Points on a hilly landscape, in no order, each with its height.
A climber steps from a point to the highest of its 3 nearest points, and stops where none of them is higher. Distance is the straight distance between rows; heights are no part of it.
liga (h 511): [-55   1  15 -40  20  37 -35   2   0 -18 -20   3 -11 -14 -28  -6   0 -11
 -17  -3   8  26   1  52  25 -24 -18   1 -15  23  -5   0  -6  -9]
Lir (h 673): [ 10   7  19  -5  13 -18 -17  15  -2   2  20   6   7  20   0 -10  12   0
 -13   0   6   9 -13  42  -8 -31 -22  32 -21  29 -12  12  14  -9]
Peto (h 386): [ 49   0  -9  32 -31 -26  38  -5  -4  11  -9 -18 -11  25  13   7 -11 -15
  15  -4 -15 -34  -5 -51 -16  28  19  11  24 -20   2   8  22   8]
gute (h 533): [-29  14 -10  -2  -6  36  21 -20  -6 -16   4  15  -3 -19  -6  -7  -8  -1
 -16   5   2   1  13 -23  22  21  10 -35  15 -17   4  -6 -13   2]
tegig (h 202): [ 36 -11 -18  31 -19  -7  34  -4  -7  -1 -11 -17  -5   9  11   4 -16  -5
  14 -11 -19 -35  -1 -45 -13  41  22  -6  26 -26   4   1  13   7]
Fov (h 206): [-35  -1   2 -32  18  25 -29   4   0  -8 -17   7  -3 -13 -21  -3  10   3
  -7   3   7  16  -1  30  17 -17  -7  -4 -11  20  -3  -3 -10  -7]
Vugop (h 394): [ 23   6  19   1  -6 -34  -7  30  -2   5  31  -3   5  23   9  -4  17  -8
  -9   0   3  -1 -11  36  -8 -41 -21  42 -15  11  -2  10  16   3]
gigu (h 436): [ 41  -1  -5  26 -25 -34  25  -2   2  17  -7 -15  -8  21  16  10   1 -15
  18   5  -7 -25   1 -38 -15  14  16  17   9 -17   0   9  22  18]
favik (h 579): [-28  -4  16 -31  21  18 -35   2   2  -6 -10   9  -1  -2 -23 -13   0   2
 -10   1   6  17  -6  52  14 -27 -21  10 -10  33  -3   2  -6 -10]
sugim (h 472): [ 11 -12  -1 -12  14 -14 -12  11   4   7  -3   1   4   3   1  -2   8  14
  10   1   0  10  -7   2  -8 -12  -3  11 -13  11  -4  -3   0  -4]
vofa (h 414): [ 26   7  19   7 -12 -37  -5  32  -4   5  31  -8   2  24  11   0  24 -11
  -7   3  -4  -9 -11  39 -13 -41 -21  43 -15   7   3   8  17   4]
Kedir (h 338): [ -2  -8 -26  18 -15  20  37 -10  -2 -14  -1   2   2 -10   8   8 -11   8
  -2  -5 -11 -15   6 -34  -2  37  17 -31  27 -31   9 -12  -9   2]
nibe (h 114): [ 18   8  24  -1   4 -29 -18  23  -1   6  28   4   9  20   2  -4  10  -3
 -14   7   6  -4 -11  48  -6 -40 -28  38 -21  22  -7  14  13  -5]
figor (h 411): [  0   2 -11  20 -12  10  20 -18  -7  -7  -1  -2  -1 -12   7   8 -10   5
   1  -6 -13 -14   3 -27  -4  27  16 -28  22 -21  10  -3  -7   2]
gigaz (h 744): [ 43  -9  -3  18 -24 -40  15   9   5  18  -2 -16  -1  20  13  12  12 -19
  22   2  -4 -14  -6 -28 -17   0  10  30   2 -16   4   5  25  16]
zum (h 372): [ 27   9  25   5  -4 -31 -12  25   2  10  38   0  11  23  10  -3  18 -14
 -12   7   5  -5  -2  46  -9 -48 -29  45 -26  13  -5  13   9   0]
Vegol (h 353): [-14   6  28 -21  24  14 -38   6   0  -3  -1   0   2   2 -15 -11  -4  -3
 -16   1  13  13  -5  57   8 -35 -27  20 -17  34  -5  14  -1 -13]
sof (h 590): [ 26  -4 -11  27 -11  -1  22 -13  -2   6  -7 -12  -3   0  14   9 -15   0
  10  -6  -7 -22  -3 -31 -10  26  13 -13  23 -18   2   4   5   4]
muf (h 567): [-38  -3   5 -26  16  22 -25  -5   6  -4 -16   9   1 -11 -17   1   8   1
  -1   6   7  21  10  15  14  -8  -5  -8 -10   9   2  -9 -13  -2]
Rimep (h 408): [  1   3  19 -10  10  -6 -19  14   0   3  13   9   8  10  -3 -14   8   3
 -13   1   5  10 -10  41   0 -28 -18  25 -18  30  -5   3   6  -9]
digi (h 180): [ 14  -8  -2  -4   7 -13  -7   1   3  11  -4  -5   3  -7  10   5   1  11
  16   5   3   5   1  -9 -11  -3   8   7  -6  -1  -1   0  -3   6]
kupim (h 309): [-10  -2 -15  13 -14  21  30 -10  -8 -15  -2   3  -3 -12   3   4 -10   9
  -5  -8  -8  -9   9 -37   5  34  15 -37  23 -29   7  -9 -12   3]
Nofa (h 356): [ 14 -10 -15  24 -13   7  28 -15  -7  -2  -4  -8  -5  -8   9   9 -16   5
   2  -9 -13 -20  -3 -35  -9  34  23 -25  24 -26  11  -6  -2   3]
pudo (h 532): [-44   0  18 -32  25  35 -42   1   1 -16 -10   4  -3 -11 -27  -5   1  -4
 -17   2   9  20  -2  60  20 -24 -27   5 -10  31  -5   4   0 -13]
mer (h 380): [ -4   5 -10  16 -12  10  11 -16  -1   2   2  -1  -1 -13  11   8 -10   3
   4  -3   0  -3   2 -20  -5  21  14 -26  15 -14   7   2  -9   3]
Fodi (h 401): [ 19  -4  -8  11  -4  -9  10 -13  10  15  -2  -3  -3  -8  15   8  -9   3
  14   1  -2  -1   0 -19 -12  10  12  -5   4 -11   1   3  -3   4]
gagu (h 359): [ -3  -6 -18  19 -13  17  31 -13  -7 -13   0  -1  -1  -8   4   5 -13   8
  -4  -8 -12 -11   1 -32  -1  39  19 -30  23 -26  10  -7  -9   0]
Dak (h 208): [ 27  -8  -4   7  -2 -29   5  10   4  18  -6  -9   1   4  13   5   3   1
  19   2   5  -3   0 -18 -14   3   7  18  -8  -5  -5   0  11   5]
resos (h 732): [ 33   1  -8  31 -16 -15  23 -12  -1   7  -5 -12  -3   7  19   5 -15  -2
  11  -1 -10 -24  -7 -39 -15  31  17   1  20 -16   0   6  11   6]
kupif (h 474): [-15  13  -4  -3   2  16  -1 -21   2   5  -3   7   3 -18   1   5  -1   2
   1   6   1   7   6 -10   5   5   8 -23   2  -9  -2  -4 -13   5]
tuku (h 19): [ 16  -1  11   0   7 -24 -11  24   3   3  18   0   1  22   5 -11  15   1
 -11  -1   1   5 -12  34  -8 -30 -22  32 -18  22  -4   6  14  -6]
Nuno (h 246): [ -8  -5 -22  17 -12  18  35 -11  -4 -23   4   8  -5 -12   1   9  -9  13
  -7  -3  -6 -12   8 -39   5  36  17 -41  23 -29  11 -14 -16   5]
Geti (h 366): [-26  11  -5   5 -10  28  12 -22  -4 -11   1  12  -1 -17  -1  -1  -7  -1
  -7   6  -3  -2  11 -18   8  17   8 -29  14 -14   5  -2 -13   4]
bodog (h 608): [-34   3   2 -24  13  25 -17 -16   2   1 -17   9   3 -16 -15   1   7  -3
  -1  10  14  19  14   4  16  -3   1 -16  -7   1  -4  -4 -12   4]
kopig (h 675): [-27   7   1 -18  10  17 -15 -11   5   3 -12   4   4 -17  -8   3   7   0
   3   5   8  16  10   4  10  -5   0 -13  -5  -1   2  -5 -14  -1]
Sakip (h 525): [-41  19  -3 -11   0  42  10 -19  -4 -18   2  17  -4 -18 -11  -8  -3 -14
 -19   8  15  12  17 -16  30  20   6 -34  13  -4  -5  -2 -12   0]
bavim (h 433): [ 17  -9   0  -9   4 -21  -6  16   3   6   0  -4  -2   3   6  -5   8  11
  12   3  -5   6  -9   3 -10 -11  -3  19  -9  10   2  -6   6  -2]
pog (h 365): [-19   1  17 -20  20   7 -30  11  -1   1  -1   6   4   4 -15 -10   4   9
  -8  -6   4  11  -8  40   6 -23 -18  14 -15  30   1  -1  -1 -11]
Bimuz (h 326): [ 31   9  27   9 -10 -35 -14  29   3   8  41  -3   8  24   9   3  22 -17
  -7  12  -1  -9  -2  47 -13 -55 -37  46 -21  10   1  16   9   4]
tek (h 448): [  8   3  -7  21 -10   8  18 -17  -4   5  -1  -5  -7  -8  15   8 -16   6
   7  -4  -7  -9  -2 -26  -9  20  16 -18  17 -14   1  -2  -5   3]
metop (h 331): [-32   4 -17  -2  -6  33  25 -12  -6 -30   4  21  -4 -15 -13  -7  -6  -1
 -21   4  -1  -1  19 -33  23  36   9 -40  16 -20   4 -10 -13   0]
tum (h 625): [-30  15   2 -13  10  24 -10 -12   5   4 -10  12   5 -20 -10   1   4  -1
   0  15  13  10  13   0  15   1   5 -23  -5  -2  -1  -3 -14   6]
Dazik (h 323): [-12   8  -5  10  -6  19  13 -25  -1  -2   0   8  -1 -18   3   2  -6   6
  -2   1  -1  -2   5 -18   3  12  14 -30   9 -13   2  -3 -13   3]
Fotoz (h 638): [-51  -3   3 -31  16  28 -29  -2   2 -10 -19   6  -2  -9 -28  -4   9  -8
  -6   1   8  26   5  26  22 -17  -9  -5 -10  16  -3  -4 -11  -5]
Fek (h 308): [-45   9   4 -25  10  31 -18 -14   5  -9 -17  10  -2 -21 -14  -3   3 -15
  -7  11  17  22  15   9  25  -1  -8 -22  -6  -2  -6  -5 -14   5]
Numog (h 630): [  0  -8  -3 -16  15  -7 -19  10   6   6  -5  -1   4   0  -3  -1   6  13
  10   0   3   9  -6  10  -1  -9  -6   7  -9  13   0  -6  -8  -8]
Visi (h 452): [-11  -1  -2  -8  13   7 -12  -9   8   9  -8   4  10 -15   1   3  -3   3
   8   7  10   9   4   3   2  -1   3 -13  -3  -2   3  -4  -7   2]
nud (h 297): [ 13  -1  -6   0   4 -18  -4   1   7   9  -6  -4   3  -6  11   1  -2   4
  11   0   3   8   5 -13 -12   6   7   5  -3  -3  -2   4  -1   1]
Tedog (h 364): [ 51   0 -10  33 -28 -20  39  -3  -4   5 -14 -17  -9  21   8   5 -12 -13
  13 -10 -19 -42  -5 -52 -18  36  22   3  26 -20   1   6  22   6]
Gimud (h 558): [ -2  -5  -2 -12  14  -4 -18   4   5   6 -10   1   8  -3  -4  -3   6   9
   9   6   3   9  -3   6  -2  -7   2   4 -13   8   2  -5  -6   2]
dumo (h 343): [-10  -7   7 -19  22   2 -27  10   1   0  -4   2  -1   6 -11 -14  -1   9
  -2  -3   1  13 -10  28   4 -19 -10  11 -11  26  -4  -1  -2 -14]
kef (h 595): [  4 -10   6  -6   9 -20 -13  24   3   8   9  -2   4  14   0  -9  11  14
   2  -5  -4   7 -13  15  -8 -16  -4  22 -19  19  -5  -2   5 -10]
gagi (h 707): [-24  -2   1 -22  17  15 -19  -6   4   0 -15   6   5 -11 -13  -2   4   4
   6   8  10  12   6  13  11  -7  -5  -8  -9   7   2  -8 -11  -3]
div (h 324): [ 21 -12  -1   3  -8 -34   3  20  -2  10   7  -7  -2  17   9  -5  12   2
   8  -1  -7   1 -10   1 -15 -17  -1  31 -14   6  -4  -5  16   5]
Lusit (h 557): [-16  10   0  -8  10  20  -7 -18   2   2  -8   6   7 -19  -2   0  -5  -2
   6  10   7   9  11  -5   8   3   6 -22  -2  -1   0  -2 -14   6]
rupek (h 559): [-15  -7   1 -16  15   5 -21   0   7   4 -10   7   7  -4  -8  -2   8  11
   9   4   2  12   2   7   3 -11  -3  -4 -10   8   3  -5  -7   2]
Mifiv (h 406): [ 46  -1  -6  33 -23 -23  30  -7  -4  16  -8 -17  -4  20  11   7 -12 -20
  17  -1 -10 -29  -6 -40 -18  22  16  13  20 -19  -8   8  24  15]
dodof (h 382): [ -9   3  -3   0   6   8  -5 -16   3  10  -7   2   4 -12   5   3  -8   6
   5   9   3   5   8  -3   1  -2   7 -16   6  -4   4  -4 -12   6]
suve (h 61): [ 35  -4  -6  16 -14 -33  13   4   5  14  -4  -9  -1  13  14  10   2  -9
  20   4   1 -10   1 -27 -15   4  12  18  -5 -10  -4   7  13  10]
navi (h 306): [ 11   5  20 -10   6 -20 -14  21   0   2  24   3   5  18  -1  -7   7  -3
 -10   0   5   3 -11  38  -6 -31 -22  31 -16  26  -6   8  10 -10]
vavor (h 767): [-41   0  20 -30  24  28 -35   6   2  -8 -10   1   0  -5 -23  -7   6  -3
 -11  -3   9  18  -4  50  20 -24 -22   4 -13  27  -2   2  -3 -10]
Lakek (h 634): [-32   1  16 -26  25  24 -43   3  -1  -5  -9   2   1   0 -19  -5  -4  -4
 -12  -5   6  17  -5  55  18 -26 -23   8 -14  35  -5   9  -3 -13]
Domos (h 363): [ 28  -4 -14  29 -15  -3  27 -10  -3   0  -5 -10  -8   5  17   8 -15   3
   8 -11 -11 -26  -4 -35 -11  29  22 -12  21 -19   6   2   6  -1]
Pez (h 190): [ 20 -12 -22  27 -18   3  34  -9  -6 -10  -8 -12  -4   0  12  14 -17   1
   9 -12 -14 -27   2 -40 -13  36  19 -25  31 -30  10  -3   1  -1]
Pes (h 250): [ 29 -14  -3   8 -19 -45   9  19   7   7   6 -10  -7  23   7   5  15 -10
  15  -2  -5 -10  -8 -11 -15 -12   0  32 -10  -6  -3  -1  19   6]
Koga (h 664): [  0  -9   1 -15  14 -11 -16   9   2   4  -4   2   6   6  -4  -4   3  14
   0  -3   3  10 -10  17  -2 -14  -7  12 -14  19   1  -1   1  -7]
Telu (h 325): [-25   4 -25  -5  -5  34  34 -10  -6 -39   6  19  -2 -20 -15  -5  -8   3
 -15  10   5   6  26 -41  25  49  16 -46  24 -24   7 -17  -8  -3]
bul (h 663): [ 39   1  -7  25 -16 -23  22  -9   2  13  -4  -9  -4  11  19  10  -8  -8
  19  -6  -8 -19  -1 -38 -18  17  16   6  18 -16  -5   7  17  12]
zudif (h 167): [  0   5  28 -16  27   1 -36  14   1   3  13   9  10   3 -10 -14   0  -6
 -17   5  11  13  -1  60   1 -36 -33  29 -21  36 -10  13   5 -11]
nug (h 52): [-20  -3 -31   2 -12  27  43  -4  -2 -26   3  13   5 -15 -10   6  -7   2
 -10   6   1  -3  27 -40  19  45  13 -48  23 -34   5 -14 -10   2]
nemit (h 357): [ 26   7  19   9  -8 -35 -18  27   3   8  39   0   7  24   9   3  22 -14
 -11   9   2  -8  -1  46  -9 -52 -32  40 -22  13  -5  13  13   2]
nikag (h 407): [-27   4 -12   2 -11  29  25 -18 -14 -15   0  12  -3 -20  -5  -2  -8   4
 -17   2  -1  -1  15 -27  17  29  12 -33  16 -20   5  -7 -19   1]
gifo (h 516): [-50  -3   8 -34  20  30 -35   7   4 -14 -18   3  -6  -6 -27  -8   5  -2
  -7  -4  10  19   2  44  22 -22 -17   2 -16  23  -5  -5  -8  -5]
lovam (h 399): [ 32  -4  -6  17  -6 -26   8  -2   5  17  -6 -10  -2   8  16   5  -6  -3
  18  -2   3  -6   0 -24 -15  14   9   9   2 -12  -4   5  10   7]
metik (h 339): [-29   7 -16   2 -11  32  31 -11  -6 -27   3  18  -4 -15  -9  -3  -5   3
 -18   7  -3  -3  15 -34  15  36  16 -44  21 -25   0 -14 -13  -1]
famob (h 651): [ 18 -10   1  -9   4 -23  -8  20   1   4   5  -2   3  16   2  -8   9  13
   3  -3  -3   7 -12   8  -7 -21 -11  23 -16  16  -2  -1   6  -5]
taf (h 322): [ 13 -10 -19  26 -17  10  30 -11  -6 -16  -3  -7  -2  -6   9  13 -15   7
   6 -13 -16 -18   3 -35  -7  38  19 -27  27 -30  13  -4  -6   6]
koni (h 409): [-55   4  21 -31  25  39 -38   3   2 -16 -16   2  -8 -15 -27  -7   1 -14
 -17  -4  11  23   2  62  23 -28 -23   8 -12  33  -4   3  -7  -9]
gekor (h 378): [-19  14  -4   2  -5  23   9 -24  -1  -1   2   6  -1 -18   1   2 -12   0
  -2   2   3   1   6 -14   7  11  10 -30  10 -15   3   0 -12   4]
Padu (h 473): [ 15   5  -6  20  -5  -4  14 -14  -1   9  -3  -7  -1  -3  14  10 -18   3
   8  -3  -7 -13   2 -24 -11  23  15 -13  15 -13  -2   4  -2   2]
zus (h 628): [ 34   1  -6  25 -12 -20  15 -11   1  15  -5 -11   1   5  16   9  -8  -7
  13  -5  -6 -13   0 -31 -16  18  15   5  13 -11  -1   7  13   6]
rufi (h 252): [-19   6 -11  11 -14  26  24 -20  -5 -14   2   4  -4 -17   3   5  -8   7
  -7  -1  -2  -4   6 -22   8  28  12 -36  15 -17   3  -6 -16   0]
Vil (h 576): [-36  16   3 -14   5  28  -3 -21   1   1  -9  11  -2 -17 -10   0  -4  -6
  -2   9  11  16  16  -6  19   3   4 -25   0  -8  -1  -4 -13   2]
Sepir (h 337): [ 15  -2  12   2  -3 -29  -6  21   0   6  18  -5   0  22   0  -8  13   7
  -4  -9  -2   2 -13  19 -10 -23 -10  34 -17  12  -2   2  14  -2]
senik (h 556): [ 17  -6   4  -6   5 -23  -9  22   3   5   9   0   3  13   1  -9   9   8
   0  -6   2   8 -10  20  -6 -20 -13  24 -17  24  -4  -1  15  -9]
vizud (h 531): [ 42   2  -2  21 -16 -29  17  -1   4  23 -10 -13  -1  17  16   8   0 -18
  18  -1  -4 -14  -1 -35 -18  11  13  16   7 -18  -2   6  19   9]
faku (h 336): [ -4  -6  -1 -10  16  -4  -9  -1   9  10  -8   1   6  -8  -1   0   3   8
   7   0   5  12   0   0   1  -2   2  -1  -8   2  -2  -4  -1  -2]
lemad (h 345): [ 38  -8  -5  15 -16 -37   9  13   4  17  -4 -14  -1  23  11   8  15  -8
  24   3  -3 -10   1 -21 -17  -1   8  26  -4 -14   0   3  21  10]
lutet (h 690): [ 29 -11 -17  31 -16  -2  38 -10  -9  -7 -10 -12  -4   3   9  11 -13   4
  10 -11 -22 -28  -4 -40 -15  37  24 -16  27 -22  10  -4   3   0]
zifu (h 344): [  3  -2  11 -11  15 -13 -17  16   0   2   5  -1   9  12  -3 -12   8  13
  -7  -4   1   6  -9  26  -4 -21 -13  21 -17  23  -8   5   2  -9]
rar (h 534): [-40  18   6 -19   8  34  -9 -22   1  -1 -11  14   0 -21 -13  -2  -4 -14
  -9  14  15  21  19  -3  23   4   2 -27  -2  -7   0  -1 -13   3]
botuz (h 267): [-47   5  20 -31  25  33 -42   3   0  -9  -5   4   1  -8 -23  -5   0 -14
 -21  -3  10  22   0  73  22 -30 -30   7 -14  32  -9   8  -3 -10]
Kedef (h 371): [ -9   0  21 -17  27   8 -33   7   0  -6   3   4   6   3 -13 -13  -2   6
 -13  -4   7  11 -10  53   5 -27 -25  13 -16  33  -4   3   3  -8]
muvan (h 398): [-26  15   0  -4  -2  24   2 -21   1   3  -4  14   3 -11  -1   0  -6  -2
  -9  10   8   8  11 -13  12  10   8 -26   6  -6   1   0 -17   7]
dusez (h 539): [-37  19   6 -12   7  31  -2 -25   1  -9  -6  13  -2 -18  -9  -3  -1 -11
 -12   9  11  10  15  -8  21  13   3 -30   6  -7  -2   0 -17   0]
gif (h 239): [-14   3 -17  11 -13  20  28 -12  -8 -15   3   5   1 -13   0   8 -10  11
  -5  -7 -12  -8  14 -30   6  32  19 -39  21 -27   9  -9 -11   3]
Gam (h 157): [-15  -6 -25  11 -17  24  40 -11  -9 -21   3   9   1 -15  -3   5  -6   7
  -2   0  -7  -4  16 -41  11  41  18 -45  23 -39  10 -14  -8   1]
keb (h 504): [-40  11   1 -21  13  25 -13 -16   1  -3 -12   9   3 -18 -17   3   3 -11
  -4  11  13  18   9   0  22  -2  -4 -23  -7  -4  -5  -6 -13   3]
Fid (h 361): [  5 -10 -21  21 -16  12  31 -14  -2 -13  -3  -1  -3  -9   9  11 -13   8
  -1  -8 -13 -17   3 -34  -2  34  16 -28  26 -25  10  -7 -11   1]
fud (h 688): [ 18  -8  12   1 -11 -36   0  29   2   2  19  -7  -1  24   1  -5  16  -3
  -4  -3  -3  -3 -14  20  -9 -23 -11  41 -13  10  -3   3  15   0]
Mil (h 429): [ 28  -5   8   9 -21 -42   1  35   1   8  29 -12 -12  32  10   2  17 -11
   0  -3  -6 -12 -17  23 -14 -34 -15  45 -10   2   2   6  27   9]
rimu (h 626): [-21  -6   2 -24  18  10 -25  -1   2   2 -14   4   7  -6 -10  -4   7   8
   5   4   2  17   5  15   8 -16  -7  -2 -12  16  -1  -9  -7  -4]
toso (h 321): [ 25 -12  -2   0  -7 -34  -3  21   4  10   7 -13  -5  19   6  -1  14   2
  14  -5  -4   0 -10  -7 -12  -7  -4  25 -16   4   0  -6  14   4]
geru (h 104): [ 17   6  27  -1  10 -22 -22  22  -2   7  28   4   9  19   1 -12  14  -6
 -17   5  10   5  -7  49  -2 -37 -28  37 -28  24  -5  15   9  -3]
kofu (h 421): [  8   1 -13  30 -11   5  27 -21  -6   1  -5  -5  -4  -7  13   5 -15   6
   4 -10 -11 -15   2 -29 -11  29  17 -22  22 -16   5  -1   1   2]
Vetas (h 164): [ 31 -14   1   9  -8 -34   7  15   4  13  -3 -11  -1  18  15   9   7  -3
  20   1  -2  -6  -3 -19 -18  -3   7  24  -8  -2  -2  -1  11   3]
Karap (h 248): [ 18  -5 -19  25 -14   4  27 -11  -5  -5  -5 -12  -6  -5  16   8 -19   6
   6 -12 -12 -24  -4 -32 -11  32  20 -18  24 -21   8  -3   2  -2]
goz (h 351): [-46   3   7 -35  15  29 -24  -7   2  -8 -19   9   1 -17 -25  -2  12  -8
  -2  11  15  23  15  16  23 -12  -5 -10  -8   8  -1  -4 -14  -3]
nup (h 224): [ 20   2  18   5  -5 -33  -8  21   1   7  29  -4   1  21   5  -8  14   1
 -11  -2  -1   1 -13  28  -7 -30 -14  39 -15  16  -7   4  12  -1]
nizib (h 430): [  7   7 -10  22 -10  11  21 -18   1  -3  -1  -1  -6  -8  11   7 -14   8
   3  -9  -5 -14  -4 -25  -4  25  19 -21  21 -16   4   3  -8   2]
nidom (h 416): [  9   7  -6  14  -5   5  12 -18   3   6  -3   0  -2 -14  13   5 -13   5
   8   0   3  -3  -2 -19  -3  15  16 -19  12 -14   0   0 -10   5]
mibo (h 20): [ 33  -6 -13  29 -19  -8  29 -10  -5   1  -9 -14 -12   6  13   8 -18  -2
  11 -10 -17 -27  -4 -46 -14  35  24 -11  29 -23   5   1   9   3]
dima (h 505): [-13   6  -3  -7  11   8 -11 -15   8   8 -12   6   6 -15  -3   4   2   4
   9  12   8  12   5  -1   5   1   5 -16  -5  -3   0  -2 -12   4]
vebin (h 454): [ 18  -6   3  -1  -6 -33  -2  28   2   7  14  -4   0  18   5  -4  12   6
  -3  -6  -1  -1 -15  12 -11 -16  -9  30 -13  16  -6  -1  11  -2]
Suvel (h 375): [ -4   5  15 -14  21   2 -32  11   0  -2  11   5   6  10  -6 -15   0   7
 -13  -2   4  12 -12  46   2 -27 -23  19 -15  33  -6   8   3 -11]
zoda (h 431): [-27  -1   8 -29  19  18 -31   3  -1  -3 -10   3   6  -3 -17 -11   1   7
  -3  -3   6  13  -4  39  12 -21 -12   6 -13  23  -1  -1 -10 -10]
Vemik (h 459): [  9   2  -5   7   1  -6  -1 -13   3  14 -12  -1   5 -10  12  10 -11   3
  14   6   4   5  -1 -12  -5  10   7  -6   0  -8  -5   1  -2   5]
zas (h 328): [ 11   2  12  -7  10 -20 -17  24   0   6  16   0   3  15  -3 -12   8   8
  -7  -7  -3   6 -11  30   0 -26 -17  29 -21  28   0   6   9  -8]
Ziv (h 686): [  3  -3  -6   3   6  -2  -4 -12   3   7 -10   3   3  -9   9   3  -4   4
  13   3   3   7   2  -6  -6   1   5  -5  -2  -1   1   3  -3   3]
Rozi (h 354): [ 42  -6 -12  30 -19 -16  33  -6  -9   1  -9 -14  -9  15  12   5 -16  -9
  13  -5 -17 -34  -5 -46 -17  31  21   3  29 -23   3   3  17   6]
vogin (h 391): [ 45  -3  -6  35 -24 -26  31  -5  -5  10  -9 -15 -13  16  15   7 -15 -11
  15  -6 -10 -28  -9 -43 -20  27  20   8  19 -20  -2   9  19   8]
nor (h 335): [ 26   3  28   5  -1 -30 -23  30   0   7  36  -2  11  15   8  -3  25 -16
 -11  13   3  -6  -5  50 -14 -56 -38  43 -29  15  -4  16   7   2]
Niner (h 223): [ 18 -10  -5   3   5 -22  -2   6   8  16  -3  -4   4   1   7   0   3   9
  17   4   0   2  -1  -9 -10   0   2  10 -10   5  -3   0   7  -3]
bog (h 535): [  9 -10  -2 -10  13 -19 -15  16   7   5   3  -2   3   5  -3  -6   6  12
   4  -5  -2   5  -8   6  -2 -12  -5  22 -13  13  -1  -8   5  -7]
Raro (h 508): [ 20   1 -12  22 -14  -3  19 -12  -6   5  -4  -6  -4  -6  19   8 -14   1
   6  -8  -9 -14  -2 -31 -13  25  19 -14  15 -18   7   2  -7   3]
Sev (h 607): [-44   0  13 -34  25  29 -37   2  -4 -16 -17   4  -4  -9 -23  -8   4  -5
 -14   0  10  23  -1  44  25 -20 -17   3 -14  25  -2  -1  -8  -9]
ziz (h 392): [  0  -4 -14  20 -12  14  25 -18  -3 -10  -5  -2  -1 -12   5   9 -13   6
  -2  -7 -10 -12   8 -29  -3  30  16 -28  25 -22   6  -2 -11   2]
sop (h 489): [ 19  -2   9   8 -18 -39   3  31  -3   9  27  -9  -1  29  10  -3  21  -6
  -2  -7  -7  -8 -17  25 -13 -32 -15  38 -11   9   2   3  17   2]
Bisu (h 540): [-59  -5   8 -41  20  33 -31   5   2 -17 -18   7  -7 -16 -28  -6  11 -10
 -13   2  14  24  10  27  26 -15 -14  -5 -14  17  -2  -6 -10  -8]
lesuk (h 362): [ -2   6  -5  10  -2  12   4 -21  -4   7   1   2   1 -15   9  11 -10   4
   7  -1  -1   0   4 -19  -3  11  15 -21  10  -8   1   1 -12   6]
zez (h 358): [ 23  -8  -4   8   0 -13   6  -7   4  11  -3  -5   1  -3  15   8  -5   2
  17   0  -2   1   4 -19 -12  10   8   6   0  -6  -1   2   2   5]
pama (h 340): [  7 -11 -23  22 -14  17  36 -11  -6 -16  -3  -4  -1  -8   1  12 -14   9
   0  -6 -17 -14   4 -35   0  40  18 -33  29 -31  11 -14  -9  -1]
sav (h 329): [-36  12 -17  -4 -12  33  27  -9  -1 -31   5  17  -4 -20 -12  -9  -7   4
 -20   7   4   0  17 -29  23  39   9 -39  19 -19  -2 -11 -13  -3]
Zosed (h 303): [-19  -3   7 -27  20   9 -29   7  -2  -2  -4   3   3  -2 -16  -8   2   8
   1  -1   3  10  -9  31   9 -23 -14   8  -9  25  -1  -2  -8 -13]
gabeg (h 355): [ 22  -8   2  -1 -11 -33   4  25   3   3  10  -9  -1  23   6  -3  18   3
   4  -3  -2  -2 -13   2 -10 -17  -9  32 -15   5  -4  -2  18  -2]
Pag (h 402): [  2   2  -2   1   6   2  -2 -16   4  14  -2   2   6 -10   6   8  -4   6
   7   4   4   5   2 -12   0   9   7 -15   1  -4   2   3  -8   6]
Mon (h 360): [ -7  -1   8 -18  16  -1 -22  13  -2   0   6   6   1   8  -7 -15   4  12
  -7  -7   3  12  -8  34   0 -22 -16  18 -16  28   0   2   2  -8]
gero (h 440): [-16  -6   2 -25  19   8 -21   8   2  -1 -12  -2  -3  -3 -12  -9  10  10
  -2  -2   3  12  -7  26   2 -17  -5   2 -10  21  -1  -7  -2  -8]
gare (h 307): [ 29  -8   2   8 -19 -41  11  31  -1   7  17 -13  -7  29   6   5  24  -8
   7  -7 -10 -13 -13   4 -17 -19 -10  41  -5   4   2  -2  24   8]
pum (h 752): [-34  20  -4  -5  -3  40  12 -20  -4 -16   2  17  -4 -23 -12  -4  -9 -11
 -13   4  10   7  14 -16  20  17  10 -31   8 -14  -2  -2 -15   4]
mupus (h 81): [ 10  11  25  -9  16 -16 -27  19   1   6  22   7   6  15  -1 -11   7  -9
 -16   7  10   5  -3  52  -3 -38 -30  36 -28  29  -6  17   1  -7]

Call two points neighbours if one is among the 3 nearest of the other. Go from one point of each pair to the other, from neighbour to neighbour, staying as high as possible. Name the lowest point that can't be avoided.
Koga / fud: Pes
resos / gigaz: vizud
Fotoz / Ziv: goz
lutet / sof: Domos
Koga / gagi: Gimud
gagi / pum: dusez
famob / Ziv: dodof
famob / pum: bog
Fotoz / vavor: Bisu

For each start below, name the point where the climber stops.
Telu: pum
nup: fud
nug: pum
kupim: sof
gif: sof
lesuk: sof
pog: Lir
